A landscape with many peaks, sampled at points; each row gives a point and its height.
A climber steps from a point to the highest of its 2 nearest points, and stops where none of them is higher. Distance is the straight distance between rows; heights are no part of it.
Dis: [168 101 114  75 187 138  74 114  88 143 124 154 143 114 101 126 130  91
 129  92 124 157  55 124 101 129  81  70  89 132 153 106 118 112 145 146]  (h 113)
lur: [145 108 128 136 122 144 126 185 107 118  81 171 144 108 108 148 103 129
 120 162 150 131  55 103 123 100 118 118  83 169 129 136 156 165 145 103]  (h 330)
Liguz: [179 141 126 109 156 140 128 149 161 102 129 122  98 164 110 141 123 163
 179 136 148 150 104 154 136 116 117 161 115 147 122 161 108 120 147  66]  (h 25)
dize: [ 52 159 145 150 137 130 163 165 179 103  98 123 118  98 176 133 144 111
 152 186 150  98 153 119 137 165 170 208 106 139 150  99 165  95 117 123]  (h 132)
lonag: [127  69 108  99 152 110 132 166 104 182 149 146 158 153 100 195  96 184
  93 152 127 120 114 110 113 138 122  87 145  59  75 106  95 209  74 127]  (h 329)
vizop: [131  96  96 156 164  94 131 108 126 177 137 163 137  76 100 144 127 117
 115 126 152 121 109 134 152 106 126 115  60  99 105  94 135  92 112 147]  (h 159)
mef: [133 154 148 126  83 112 108 151 166 102  84 151 119 131 134 152 127 116
 162 148 107 119 154 120  74 158 144 169 137 139 120 100 148 138 154 132]  (h 298)
zema: [159 112 143 106  83 102 100 144 129 112 115 110 129 152  86 132 102 165
 122 118  96 119 128 150  74 141 133 104 135 142 129 128  95 123 137 157]  (h 353)
nibe: [167 140  92 200 135 136 144  78 151 160 174 147 106 141 146 189 165 148
 129 121 175 131 102 145 159 118 110 135 108 129  87 109 113  57 117 127]  (h 130)
sazak: [161 106  99 111  80 111 123  35 130 152 159  91 104 138 138 116 122  97
 120  93 119 109 183 160 190 158 118 149 174  98 119 146  99  77  91 153]  (h 196)
Tuv: [111 102 101 104 122 161 141 108  90 147 167  64 101 107  97  72 150 117
 148 133 139 111 139 175 141 107 121 144 134 158 142 183  60 106 172 106]  (h 449)
zevo: [164 127 109 172 197 115 152  81 133 178 223 145 100 106 108 181 167 130
 139 108 163 159 157 134 131 126 123 103  84 120 121 125 131  79 119 140]  (h 140)
Fenot: [119 144 141 143 124 140 157  53 104 140 176 101 117 107 136  94 166  96
 134  89 117 125 137 151 121 108 123 117 168 148 142 186  83 123 172 102]  (h 411)
tar: [172 176 145 127 141 123 114  64 133 161 143  81 120 135 152 100 181 104
 136  47 124 139 119 159 105 138 111 143 162 108 177 176  87 137 148  93]  (h 379)
zodif: [201 115 130 146 139  94  91  94 146 156 123 156 147 131 119 124 118 131
 117  79 135 125  82 108  59 139  88 119 103 112  99 133 113 139 126 152]  (h 208)
kotod: [147 158  96 198 124 108 155  92 153 157 185 153  86 110 160 197 166 128
 129 192 207 138 139 133 144 170 146 137 111 127  91 124 107  73 182 134]  (h 122)
fosi: [ 94 141 153 115 153 173 124 109  61 102 155 170 132 120 129 126 146  72
 125  79 131 159  90  98 121  89 123  49 147 109 133 100 130 133 125 148]  (h 95)
sabak: [138 142 182 130  73 131 126 114 167 109 134 120 111 148 175 108 112 137
  82 137  96 121 128 143 201 154 150 185 196  87 104 164 143 108  99 135]  (h 307)
tuz: [126 103 125 155 137 116 125 130 135 136  88 131 128 124 113 119 127 120
 178 118 157  62 150 129 141 129 129 172 109  72 132  95  98 107  96  98]  (h 458)
Guves: [121 152 129  93  67  76 117 141  99  87 123 112 152 126  91 124 126 147
 111 160 119 137 151 149  68 149 141  55 161 134 142 169  78 106 180 133]  (h 383)
Gif: [150  50 179 134 129 133 112  92 132 147 101  78 172 114  82 113  94  91
 119  92  93 155 130 158 115 141 114  92 108 162 188 141 138 156 140 145]  (h 421)
faf: [150  88  94  90 136 131 116 134 136 112  90 151  75 125 106 141 117 123
 143 172 186  59  88 141 114 147 124 173  89 149 118 112 103  93 138  94]  (h 12)
susud: [ 96 147 134 181 147 117 161 179 146 165 168 132 159 138 164 158 121 172
  74 109 109 154 103 119 124 144 122 128  93 113  74 111 190 131 116 168]  (h 539)
nuv: [112 180 121 102 123 174 150  77 157 108 125 150 127 108 211  55 153 157
  65 114 106 138 143  97 142 112 149 163 144  59 113 196 182 158 101 111]  (h 185)
rav: [ 99 161 142 186 141 142 162 128 157 131 110 138 124 104 180 164 159 107
 132 177 193 108 153 144 136 166 178 188 101 102 165 109 115  82 139  85]  (h 142)
pako: [ 86  95 131 134 110 130 141 119 142 127  93  59 147 125 129 101 131 137
 151 121 141  44 186 148 153 157 153 152 136 104 135 127  87 105  78 135]  (h 499)
rok: [146 114 110 117 105 138 105 126 131 129  83 181  72 129 101 223 136 117
 147 167 150 164 125 108 115 104 130 150 101 162 104  59 179 142 148 138]  (h 501)
navi: [100 164 158  66  89 119 131 149  90  62 114 104 124 151 124  95 123 109
 125 105 107 111 150 142 105 134 158  89 166 127 171 147  98  99 149  97]  (h 415)
Kot: [ 92 121 100 108  93 128 117 112 110  81 101 110 107 101 142  69 129 166
 121 192 141 101 124 177 164 111 144 145 133 188 115 134 111  79 137 154]  (h 94)
zaf: [108  75 118  73 166 174 104 148 120 159 174  87 124 152  89 139 114 125
 160 111 103 105 149 151 151 132 102 101 134 142 143  98 152 109  54 206]  (h 401)
nepap: [139  68 118  63 164 155  81 136  88 166 159  83 143 162 101 116 112 107
 126  94 106 148  76 152 146 146  77  85 143 164 116 107 121 153  81 164]  (h 367)
bosev: [ 99 133 105  45 106 125 102 131 120 110 114 111 142 142 149  75 105 131
 130 154 133  67 118 131 106 157 140 123 141  98  97 143  87  72  99 119]  (h 177)
rab: [117 148  98 102 121  80 116 161 110 136 189 120 112 112  83 114  93  88
 113 147 105 159 192 111  98 146 147  81 118 140 136 166 145  88 125 168]  (h 175)
Munu: [126 134 153  92 138 124  85 100  85 139 169 159 126 112 118 130 144  47
 120  71  99 158  97 124 131 136  99  75 128 125 142 141 132  86 138 137]  (h 103)
Zamo: [140  74 125 131 125 128 127 111 101 150 135 120  88 115  75 129 106 126
 164 122 130 139 143 190 177  82 115 156 131 133 143 117 101 103 120 122]  (h 274)
Gare: [189 126 133 183 131 122 112  91 138 165 141 113 101 131 128 126 136 101
 142 124 118 156 100 160 141 142  96 189 139 162 201 130 107 134 164 125]  (h 237)
Datim: [144 138 117  64 169 113 109  49 167 127  88  88 167 154 173  71 105 157
 114 104 134 121 136 128 141 115 135 105 150  71  97 122 100 161  81  86]  (h 267)
vopur: [190  88 150 114 131 156 124 119 134 141  91 127 106 164  92 183 126 128
 143 105 139 152  81 169 137  99  88 169 106 130 140 122 102 148 140  60]  (h 30)
nelo: [ 36 179  78  74 100 119 165 154 133 114 130 155 154  98 182 133 175 161
  87 125 123 135 118 133 142  93 156  77 132 155 107 131 110 156 166 126]  (h 58)
Salo: [100 131 143 110 107 131 124 187 121 110 107 145 134 133 122 128  91 160
 132 140 103 148 128 141 137  85 148 145 147 101 115 122 124 143 115 123]  (h 375)
zito: [138 111 114  87 130  60 140 147 140 156 133 116  90 133 105 116  99 164
 137 164 104 128 180 141 162 127 154 171 117  56  97 159 113  84 115 111]  (h 219)
sipob: [102  85 169 160 112 144 129 112  95 138 120 123 108 123 120 133 170  86
 150 137 171  46  92 157 181 126 120 123 139 169 107 140 124  96 131 132]  (h 443)
mek: [116 183  99 102 124 123 136 124 169  99 154 122 118  97 177  69 149 130
  96 130 134 140 163 104 134 120 153 136 137 117 130 216 157 118 145  97]  (h 200)
lizen: [127 169 134 134 112 172 138  90 129 117 143 178 118 142 191 105 136 120
  80  89 104 166 133 100 131 105 135 162 186  33 101 156 152 166 116 110]  (h 172)
pef: [160 113 136 113 184 175 105 142 109  99 136 162 147 137  94 177 135  93
 145 121 156 169  73  92 107 123  96  57  82 162 156  97 148 126 166 107]  (h 120)
radep: [117 120  70 145 155 168 115 160 127 137 127 188 125 115 123 192 148 110
 125 138 146 162 137  81 111 110 113 123  68 159  99  39 181 146 116 153]  (h 541)
Sidep: [161 113  74 135 139 116 135 143 130 119 130 166 131  95  86 145 102 177
 140 113 114 149 152 107  63  93 115 116  85 119 176  49 144 154 113 165]  (h 277)
Bovov: [ 71 156 120 153 110 148 186 150 105  95  87 147 164  97 145 114 165 175
 142 129 125 124 116 128 127  78 145 129 100 148 145 117 129 175 143 131]  (h 378)
Ziga: [ 74 150 173 127  99 154 146 106  89  83 150 171  99 115 133 135 150  73
 124 144  81 163 148 115 193  96 126 101 168 227 163 131 179 146 178 142]  (h 189)
Num: [166 159 148 149 114 121  97  73 121 140 172 109 133 149 143 118 138 104
 108  44  77 178 114 140  95 159 102 129 163 124 149 136 128 130 128 158]  (h 348)
Luvo: [133  91 163 183 154 150 140 169 108 142 104 121 163 101  89 115 109 125
 140 158 137 114  99 131 165  98 114 116  79 188 184 136 144 150 130 105]  (h 313)
narin: [132  80 171 160 169 194 126  84 162 149 120 139 142 106 104 155 110 141
  81 117  96 194  92 155 131 119 106 138 106 158 136 125 159 143 116 191]  (h 238)
manuf: [107 127 163 147 139 126 133 159 143  75 116 152 130 122 101 165 138 147
 125 145 109 169 150 120  97 116 144  71 113 218 147  62 204 146 159 187]  (h 212)
Pudem: [ 88 151 129 152 140 136 175 167 118  85  87 120 152  79 144  73 132 149
 182 145 129 127 141 129 139  87 148 121 115 151 199 140 109 158 161  73]  (h 351)
Netil: [ 76 131  74  57  76 119  92 147 120  81  79 147 123 113 160  73 113 117
 127 184 115 112 143 142 164 110 151 127 146 158 140 116 120 113 148 112]  (h 86)
Mivu: [122 144 103 109 145 102 112 177 137  97 120 154  98 153 158 125 100 142
 161 150 132  79 138  68 158 137 139 160 126  63  85  86 141  79  96  99]  (h 154)
rulik: [144 129 137 154 134 118 131  93 159 130 149 104 164 158 176 112 161 148
 121  53 154 102 133 104 141 132 122  83 149  93  90 151 119 107  75 134]  (h 230)
siv: [107 139  94 170 115 143 186 126 112 104 113 162 152  87 111 157 170 146
 111 123 133  89 120  85  92 112 121  82  72 216 164  88 155 167 168 165]  (h 418)
gefel: [143 136 105 146 135 106 153  96 114 120 211 115  64  92 134 148 155 109
 138 165 198 159 151 122 156 146 149 136 141 113  88 180  75  98 189 161]  (h 112)
tadu: [150  77 188 173 127 197 157 134 139 155  98 122 134 136  93 161 108 117
  90 120 111 143  88 136 122 130 108 174 103 184 139 137 161 187 111 161]  (h 224)
poz: [135 153 142 115 112 143 101 193 122  98  95 137 135 188 157 116 104 128
 157 132  82 129 128 105  75 169 127 169 163 131 106 112 142 189 159 136]  (h 275)
Timu: [ 62 143 183 140  81 114 168 129  99 101 108 143  98  99 131 136 169 118
 125 183 146 144 161 132 185 137 175 143 159 192 118 150 140 116 214 143]  (h 256)
bilog: [143  88  90  72 123  95 121 151  79 157 144  99 159 163 130 152  83 172
 128 153 112  96 128  98 158 155 103  82 177  65  95 119  98 174  45 137]  (h 359)
Tep: [148 109 111 108 161 105 125 104 167 115 126 118 101 122 117 110 127 160
 145 150 156 116 127 173 109 137 126 163 102 137 101 156  79 103 142 113]  (h 18)
mumif: [169  30 127  98 119  92 161 106 144 168 117  82 174  90  63 145  96  99
  99 102 151 121 140 131 114 150 115  89 129 161 169 143 136 178 107 118]  (h 463)
Rabik: [107 132 110 181 162 160 125 170 119 120 131 128 125 188 167 119 107 156
 146 127 140  97 126  71 149 165 132 160 143  90  51  91 157 139  84 115]  (h 143)
zimu: [126 114 102  34 104 121 111  85 130 111 136  78 106 149 138  51 109 135
  80 153 128 121 148 165 140 150 136 119 128  98 119 182  96  69 108  81]  (h 187)
Miva: [157 128 174 140  63 117 113 100 154 129  83 135 117 131 100 156  86 135
 112 105  85 118 140 144  54 161 134 176 142  88 140 128 118 136 147 150]  (h 325)
bak: [127 199 151 157 115 146 154 157 156 163 184 146 127 119 167 170 135  65
 122 174 118 146 137 118 137 146 128 160 169 138 145 175 163 133 127 113]  (h 354)
faz: [115 104 173 132 110 111 118 147 101  73 135  96 108 171 112 122 144 111
 159  97 169  82 130 146 177 146 137 106 164 170 124 118 115  80 112 136]  (h 478)
Levus: [124 137  94 165 139 175 138 192 134 135 116 131 141 143 146 162 128 172
 129 162 168  72  99  96 110 144 117 159  93 109  68  97 153 140  96 113]  (h 133)
dato: [144 121 138 171  88  97 113  92 160 182 121 100 155 100 135 106  96 101
 124 140  98 112 159 122 134 173 126 174 138  92 112 167 119 118 110 163]  (h 258)
bebi: [138 172 134 181 148 196 140 146 138 179 137 136 136 114 171 160 137  97
 165 149 130 139 137 105 103 123 122 171 123 114 153 153 148 160 120  79]  (h 382)
nef: [124 112 132 130 120 165 146 183 117 115 115 162  85 160  92 211 115 163
 138 158 126 141 136 138  98  92 132 166 131 128  93  59 168 163 115 149]  (h 468)
zotur: [105 195 120 157 161 165 169 134 138 126 102 149 155 108 200 104 167 141
 139 126 136 143 124 103 119 107 146 141 110 101 121 150 141 169 123  82]  (h 412)
gom: [169 103 100 141 174 143  81 120  97 154 128 148 149 167 124 113 113 115
 111  79 100 143  89 104  66 170  94 132 130  84 109  81 133 178 123 154]  (h 228)
voz: [162 132  78 127 142  82 119 161 145 137 133 143 147 129 113 122  95 170
 138 134  85 112 153  79  70 129 115 120 107  70 117  90 138 141 120 147]  (h 252)
til: [ 96 145 155 183 111  91 175 138 136 115  96 152 111  80 129 163 164 129
 112 168 140 141 153 140 122 144 162 150 107 160 134 143 155 127 197 146]  (h 241)
Lobev: [155 106 110  75 147  85 122 151 147 157 140  56 127 186 131  94  74 133
 152 120  79  85 175  73 177 142 126 149 146  70 121 166 139 135  85  85]  (h 444)
mari: [111 152  98 194 104 143 154 133 156 110  76 157 125 107 144 167 184 113
 151 131 153 109 163  79 127 132 144 139  63 208 178 100 147 164 180 133]  (h 389)
zote: [145  73 105 170 204 142 158  93 138 159 177 149 120  81  70 171 143 128
 109 123 191 109 125 125 138 134 113  97  67 154 116 114 137  72 126 170]  (h 149)
Fepu: [117 196 186 170 130 170 161  97 125 154 136 155 134 129 182 141 151 117
 106  92 136 160 127 134 148  90 142 133 168  40 135 148 109 146 100  78]  (h 160)
norom: [ 80 144 151 114  97 143 163  84  96  56 107 118 105 118 137  79 158 106
 153 144 126 148 173 136 177 118 146 144 146 196 169 150 107 133 226 118]  (h 273)
lazib: [136 104 124 124 102  84 116 118 133 151 108  94 117 101 112 102  97 121
 135 175 129 124 189 140 114 156 160 175 119  63 118 168  88  95 161 138]  (h 236)
Ren: [173 145 175 129 162 103 100  88 159 123  97  96 184 182 171  75 113 161
 117  58 130 159 117 110 144 126 119 102 158 109  95 151 132 185 104  95]  (h 248)
Bomuz: [128 155 177 152 147 174 145  78 122 120 178 174 113 122 146 154 146  80
 123 129  84 201 111 114 162 122 120  99 156 180 144 142 168 114 174 142]  (h 203)
vot: [127 164 143 105 153 125 134  71 191 165 108  99 157 137 185  70 134 187
  90 111 114 113 155 144 111 116 141 145 132  82  99 180 118 150  75 117]  (h 249)
sura: [129 106 132  82 135  93  81 149  89 127 170 106  94 124  47 127 103  98
 146 145 106 141 164 143 106 187 130  80 127 168 167 133 151  77 138 189]  (h 186)
dab: [129 103 126 139 127 124  98 162 104 106 103 155 126 174 113 147 105 197
 131 142 134 128 108 117 102 129 139 122 146 118  76  29 145 152  92 176]  (h 432)
bimi: [113 173 169 145 127 152 173 105 170 142 120 153 129 123 206 184 158 116
 122 146 163 115 135 143 122 141 152 141 143  60 129 138  92  91 104  77]  (h 151)
dokab: [117 138 148 132 157 105 140 167 121 109 141  96 163 123 119  89 132 166
 144 142 164 114 134 133 150  79 140  91 129 126 179 173  90 143 126  57]  (h 327)
Zizep: [104 132 135 189 160 126 152 156 123 133 130 155 164  85 138 130 152 128
 114 131 132 109  90  98 123 136 131  83  70 191 134 112 191 119 129 193]  (h 456)
Pasoz: [123 149  59  85 124  99  93 120 117 140 195 147  75 106 114 119 125  42
 135 126 114 155 158 119 146 143 115 119 130 142 129 160 163 114 151 143]  (h 158)
dabu: [ 52 149 145  87 127 113 170 197 150  99 122 104 113 116 130 116 118 118
 132 181 136 105 180 148 112 147 184 151 122 128 138 139 134 110 132  95]  (h 121)
Kimom: [145 109 146 177 110 137 142 125 103 102  89 136  91 104 100 157 166  96
 160 151 175 110 149 106 103 121 125 144 112 201 188 104 135 145 225 103]  (h 366)
pezi: [115 166 142 153 119  99 145 129 139 133 168 128 141 120 146  98 143 130
 102  96 136 122 155 123 142 108 146  92 132 103 109 180 133 102 120 127]  (h 215)
miv: [130 172 123 106 117 147 111 134 120 123 123 141  85 148 169 157 173  83
 169 126 157 104 106 137 142 165 134 165 167 160 150  96 117  90 156  90]  (h 388)
panar: [ 78 148  95 142 189 174 130 157 137 153 154 164 148 105 148 172 131 148
  98 124 108 207 126 114 122 118 129 108  95 121  91  74 197 131 135 188]  (h 596)
nofes: [160  78 141  64 139 126  78  87 114 167 125  67 153 125 101 102 113  76
 123  75  85 177 123 173 138 145  97 103 134 148 151 141 115 119 121 157]  (h 387)
Gidel: [151  63 125 129  89 117 162 114 105 141 108  96 162 104  51 147  95 139
  82 119 132  84 126 127  76 124 121  77 130 155 213 136  92 162 110 153]  (h 511)
duk: [130 158 163 137 119 164 138 126 100 123 151 167 138 145 160 118 132 109
 130  90  81 212  90 121 125 124 121 131 144 156 124 171 155 178 149 149]  (h 217)
Dasap: [ 69 167 116  90  95 138 130 142 126  93 130 185 106 125 143 147 167 110
 123 124 138 129 128 129 161  79 150 109 158 157  84 130 126 116 140 114]  (h 49)
kasu: [161  92 113 141 131  51 135  85 126 149 100 169 144  66 101 131 135 144
  78 123 177 135  92 138 102  91 125 102  70 109 125 120 107 124 160 124]  (h 174)
ratum: [101 127 127  70  98 121 132 114 128  75 111  59 122 146 136  50  95 178
  62 200 104 150 169 166 111 163 150 106 129 126 138 182  97  88 121 117]  (h 201)
vuvi: [ 55 174  70  81  82 155 150 178 104 109 123 133 161 102 175  87 138 182
  87 171  96 140 112 115 148 112 147  85 169 137 134 157 129 167 111 141]  (h 67)
Nov: [177  97 142  99 151  53  99  87 125 157 110 137 175 141 101 135 108 138
 120  87 126 129 118 106  96 121 117  64 108  77  97 118 105 154 104 123]  (h 191)
faba: [140 127 141 178 127 158 135 120 116 118  48 152 172  96 144 118 137 135
 138 107 161  93 104 115 125 117 120 160  84  93 139 112 110 144 125  88]  (h 459)
soki: [122 127 152  91  97 152  97 138  90 104 126 168  90 160 119 178 160  99
 155 130 134 130  74 159 135  95 118 113 168 190  87 101 143 121 156 132]  (h 43)
favo: [155 176 106 125 195 148  97 135 144 173 123 129 139 136 168 102 147 103
 165 115 161  91  91  94  84 146  99 131 114  89 118 168 125 156 122  69]  (h 205)
siko: [101  90 123 138 134 152 132 167 102 131 134 139 141 179 101 132  83 186
  92 132  97 183 116 158 119 114 142 133 149 105  80  83 131 179 103 153]  (h 402)
lof: [ 96 152 204 123  85 141 138 130 120  40 119 121 119 153 149 112 146 123
 142  89 141  95 149 136 154 143 171 123 174 123 151 139 118  87 125 114]  (h 445)
foz: [143 112 140 135 102 163 131  93 121 104  83 178  86 130 103 181 146 120
 144 123 147 126  65 164 117  86  95 156 131 146 114 114 101 122 170 111]  (h 36)
duvep: [154 135  88 131 125 135 100 142 134 126 111 149 133 166 152 106 105 141
 137 107  70 119 120  87  50 162 124 175 152  70  81  97 124 171 130 150]  (h 251)
didus: [116 131 110  91 106 132 113 140  69 152 185  58 120 138  89  90 135  95
 134  91  98 100 120 155 133 115  96 111 158 166 176 150 100 107 126 127]  (h 497)
Sevi: [137 137 125 125  78 130 124  83  96  66 133  92  81 131 115  82 152 117
 144 101 104 132 155 160 154 115 125 160 185 195 171 115 109  99 190 141]  (h 297)
fiz: [148  93 101  76 125 112  91 170  90 141 164  83 129 190 107  96 102 121
 126  97 101  89 145  88 175 148 110 109 162  79 128 105 141 139  70 138]  (h 397)
bepu: [131 118 116 151 165 179 113 121 123 110 136 121 143 119 105 103 103 144
 146  89  87 185 133 134  89 105 120 103 120 128 179  64 139 150 122 182]  (h 300)
zanaf: [162  58 115 153 140 110 129 164 147 137  77 109 166 141 109 153  91 181
 113 128 158 102  92 120 161 131 112 144  97 118  94  71 133 170  82 140]  (h 150)
luv: [137 135 125  71 157  91 120 156 137 105 151  89 143 183 117 107 119 193
 147 131 155 121 130 136 128 116 117  81 154  85 157 135  73 144  85  72]  (h 305)
Vun: [136 142 139 146 101 130 121 104 100 153 174 124  77 134 142 152 160  47
 143 147 156  84 103 139 187 161 109 144 173 152 146 131 113  73 137 130]  (h 414)
Zut: [192 158  96 162 164 113  96  96 140 191 134 118 112 132 144 139 144  90
 163 124 160 129  96 122 113 147  91 171 117 108 158 149 108 127 144  71]  (h 220)
Gurez: [177 130 155 185 153 184 134  86 116 108 139 148 129 121 100 204 129 116
 148 123 155 177 110  83 124 145 115 113  75 168 190  87 155 102 177  97]  (h 127)
vasef: [142 187 111  94 182  97 105 115 167 118 139 126 137 119 190  59 155 131
 135 125 159 120 129  99  85 133 136 104 123 121 131 173 131 120 134  69]  (h 190)
dazas: [122  80 138 142 119 119 168 123 135 150  90 123 189  95  91 150 107 150
  65 121 170  86  94 113 100  83 124  91 111 123 180 127  93 192  91 113]  (h 560)
lib: [ 94 129  95 114  84 151 136 136 105 146 143  34 135 144  96  88 132 113
 138 114 122  55 172 147 125 151 118 123 158 140 156 163  98 101  95 142]  (h 549)
Nuzet: [166 115 137 132 125  77 131  66 134 153 168  94 122 153 124 139 153 100
 147  73 159 113 161 149 150 160 124 109 142  93 116 156  85  99 106 127]  (h 213)
kivi: [174  84 137 111 161 127 122 177 110 155 120 137 142 163  82 154  69 156
 124 136 117 142  90 105  94 125 109 118 104  69 117 108 120 184 109 107]  (h 326)
vop: [109 129 107 130 120 139 118 157 155 171 118 129 107  98 148 119 120 109
 154 186 128  80 114 130 158 138 120 210 125 116  95 158 133  99 107 115]  (h 115)
Moz: [ 98 142 116  47 148 122 118 142 145 105 143 157  99 148 159 132 126 104
 160 149 143  54 137 104  96 171 141 142 117  79  77 115 112  72  96 103]  (h 165)
Podag: [116 158 109 136 117 145  98  71 111 105 143 153 123 118 140 109 116 113
 128  79  70 183 134 121 103 118 114  98 141 147 132  97 141 106 129 196]  (h 323)
baluf: [116 110 144 104 134 117  87 165 118  76 146 134 123 128  88 131 127 106
 146 156 125 130 152 119 101 143 131  57 132 207 167  77 184  96 153 193]  (h 199)
debe: [171  79 146 155 122  96 108 128 172 134  82 125 172 142 137 101  99 175
 109 133 129 124  77 142 157 123 111 133 113 153  94 137 112 172 100 135]  (h 161)
Sasu: [141 104 114 120 126  37 127 156 114 121 142 145 126  98  82 114 109 157
 104 167 163 140 120 143 126 113 152  89 104  95 103 146 116 103 162 148]  (h 188)
Gezi: [130  92 134 148 141 123 157 105 150 188  63 123 184  80 118 125 122 123
 114  84 140  89 129 111 111  84 121 132 101  70 149 124 112 194  98  89]  (h 506)
tomi: [154 136 127 131 141  57 130 148 154 161 161 132 120 123  90 146 108 161
 120 149 116 173 157 142 108 114 140 137 109  99  85 164 140 113 133 123]  (h 204)
duge: [138 146  75 125 136 114 117 126 138 158 153 168 108 109  99 165 143  64
 171 126 123 161 144 125 130  89 110 138 114 141 137 131 129 137 151  90]  (h 145)
Peva: [107 162 125 157 162 149 120 155  94 136 154 163 138 132 149 137 138  93
 130 106 169 129 102  74 128 118 121  74 105  99  87 116 145 116  99 110]  (h 87)
dibab: [160 130 153 145 125  89 126  98 182 162 151 119 128 157 151 143  98 135
 107 129  83 128 154  98 168 147 134 169 159  52  76 150 130 112  77 140]  (h 283)
tasof: [134 124 138  48 183 129 112 108 134  88 105  95 144 188 158  76 107 178
 137 115 124 139 119 140  81 117 136 121 150  68 125 111  70 161  87  68]  (h 285)
vefof: [157 140 165 153 148 143 124 144 131 115 118 108 153 197 141  90 111 132
 130  80  97 191  98 110 113 125 105 137 151 105 123 148 142 195 125 103]  (h 233)
gipi: [128 111 135 124 135 136 113 215 112 133 112 162 144 126  82 165  83 143
 114 176 113 172  93 119  89  81 123 127 127 119 153 106 147 200 132 105]  (h 349)
fola: [190  69 135 106 112  54  89  95 139 144  92 112 184 130 114  98  78 124
 108 108 114 155 123 138 158 144 130  80 129 124 102 145 123 150 107 125]  (h 176)
kunib: [156  94 162 208 126 148 147  85 155 140 152 115 119 104  89 129 120 139
 118 117 111 166 144 164 144 109 129 160 126 165 159 135 133 132 156 159]  (h 254)
lak: [104 139 151 132 123 102 145 133 180 131  83 105 179 142 185  97 131 207
  88 134 100 116 117 128 135 147 144 144 114  81  99 138 133 134 107 153]  (h 232)
desez: [121  98 145 128 161 195 135 151 122 155 160 127 112 164  87 197 126 123
 155 116 119 128 140 138 116 127 121 131 111 119 118  78 159 125  74 167]  (h 434)
dit: [121 192 110 108 109 195 127 121 120  94 170 171  93 150 201 162 181  60
 125 107 150 110  88 116 170 135 124 139 200 126 129 131 128 119 135 101]  (h 364)
Bil: [109 177 179 158  99 136 171 156 173 119 145 114 107 134 167 131 118 145
  93 158  96 143 158 123 155 165 168 188 163 119 131 183 168 118 120 129]  (h 328)
pebav: [155  82 137 155 113 126 122 113 100 114 136 117  64 134  67 153 144 110
 157 143 156 115 134 164 108 130 119 157 143 191 151  96 132 113 196 149]  (h 346)
lir: [ 51 146 132 122  83 105 177 157 113 110 109  93 126  75 122 107 125 146
 102 159 125 139 197 165 140 104 179 157 132 101 147 141 128  96 160 116]  (h 111)
tem: [101 164 157 172  97  99 139 188 146 105 107 143 132 125 137 151 139 134
 141 162 114 164 150 114 142 129 160 132 110 199 138 124 201 171 151 153]  (h 226)
novad: [122 134 154 106  97  93 130 124 163  95  81  73 177 153 154  83 103 188
 105 155 106  94 156 136  95 180 155 118 117 129 135 155  88 110  93 136]  (h 214)
Kevak: [ 53 178  68  48  85 183 120 164 118  96  98 138 131 115 176  80 119 126
 111 170  83 106 161 109 109 102 157 146 158 112 123 125 126 146 109 123]  (h 76)
muk: [ 75 135 161 197 127  93 168 147 127 159 135 124 161 121 169 131 148 149
  99  98 115 106  94 138 171 153 135 105  80 144 105 135 187  92 113 186]  (h 496)
Lef: [108 151  84 138 113 138 131 174 165 157 120 159 117 103 139 174 143 138
 139 183 151 104 110 121 136 129 115 172 107 165  63 125 165 124 128 134]  (h 125)
lop: [155 161  97 176 178 144 138  87 146 128 159 164 110  78 114 163 149  89
 158 117 139 192 151  95 136 102 122 105  87 159 173  89 140 124 178 116]  (h 134)
Rokep: [161 142 110 125  94 103  93 108 108  79 138 122  74 154 102 135 157 135
 159  88 102 144 134 157 118 120 108 140 153 184 144  65 126  99 158 159]  (h 321)
lota: [100  77 133 135 124 155 113 133  96 156 105 122 145 108 101 103 108 105
 155 132 122 101  93 157 180  61 106 131 122 142 144 122 110 145  92 124]  (h 293)
rugab: [115 127  85 122 122 119  95 167 138 131 141  99 110 133 125  73 132 150
 167 177 133  62 127 156 158 133 106 166 126 174 101 147 115  85 106 156]  (h 104)

Where does a climber stop that starts at each point below?
lop => panar
norom => panar
voz => lib
dabu => rulik
Kevak => zotur
duk => zotur
debe => faz
nibe => zotur
bosev => zotur
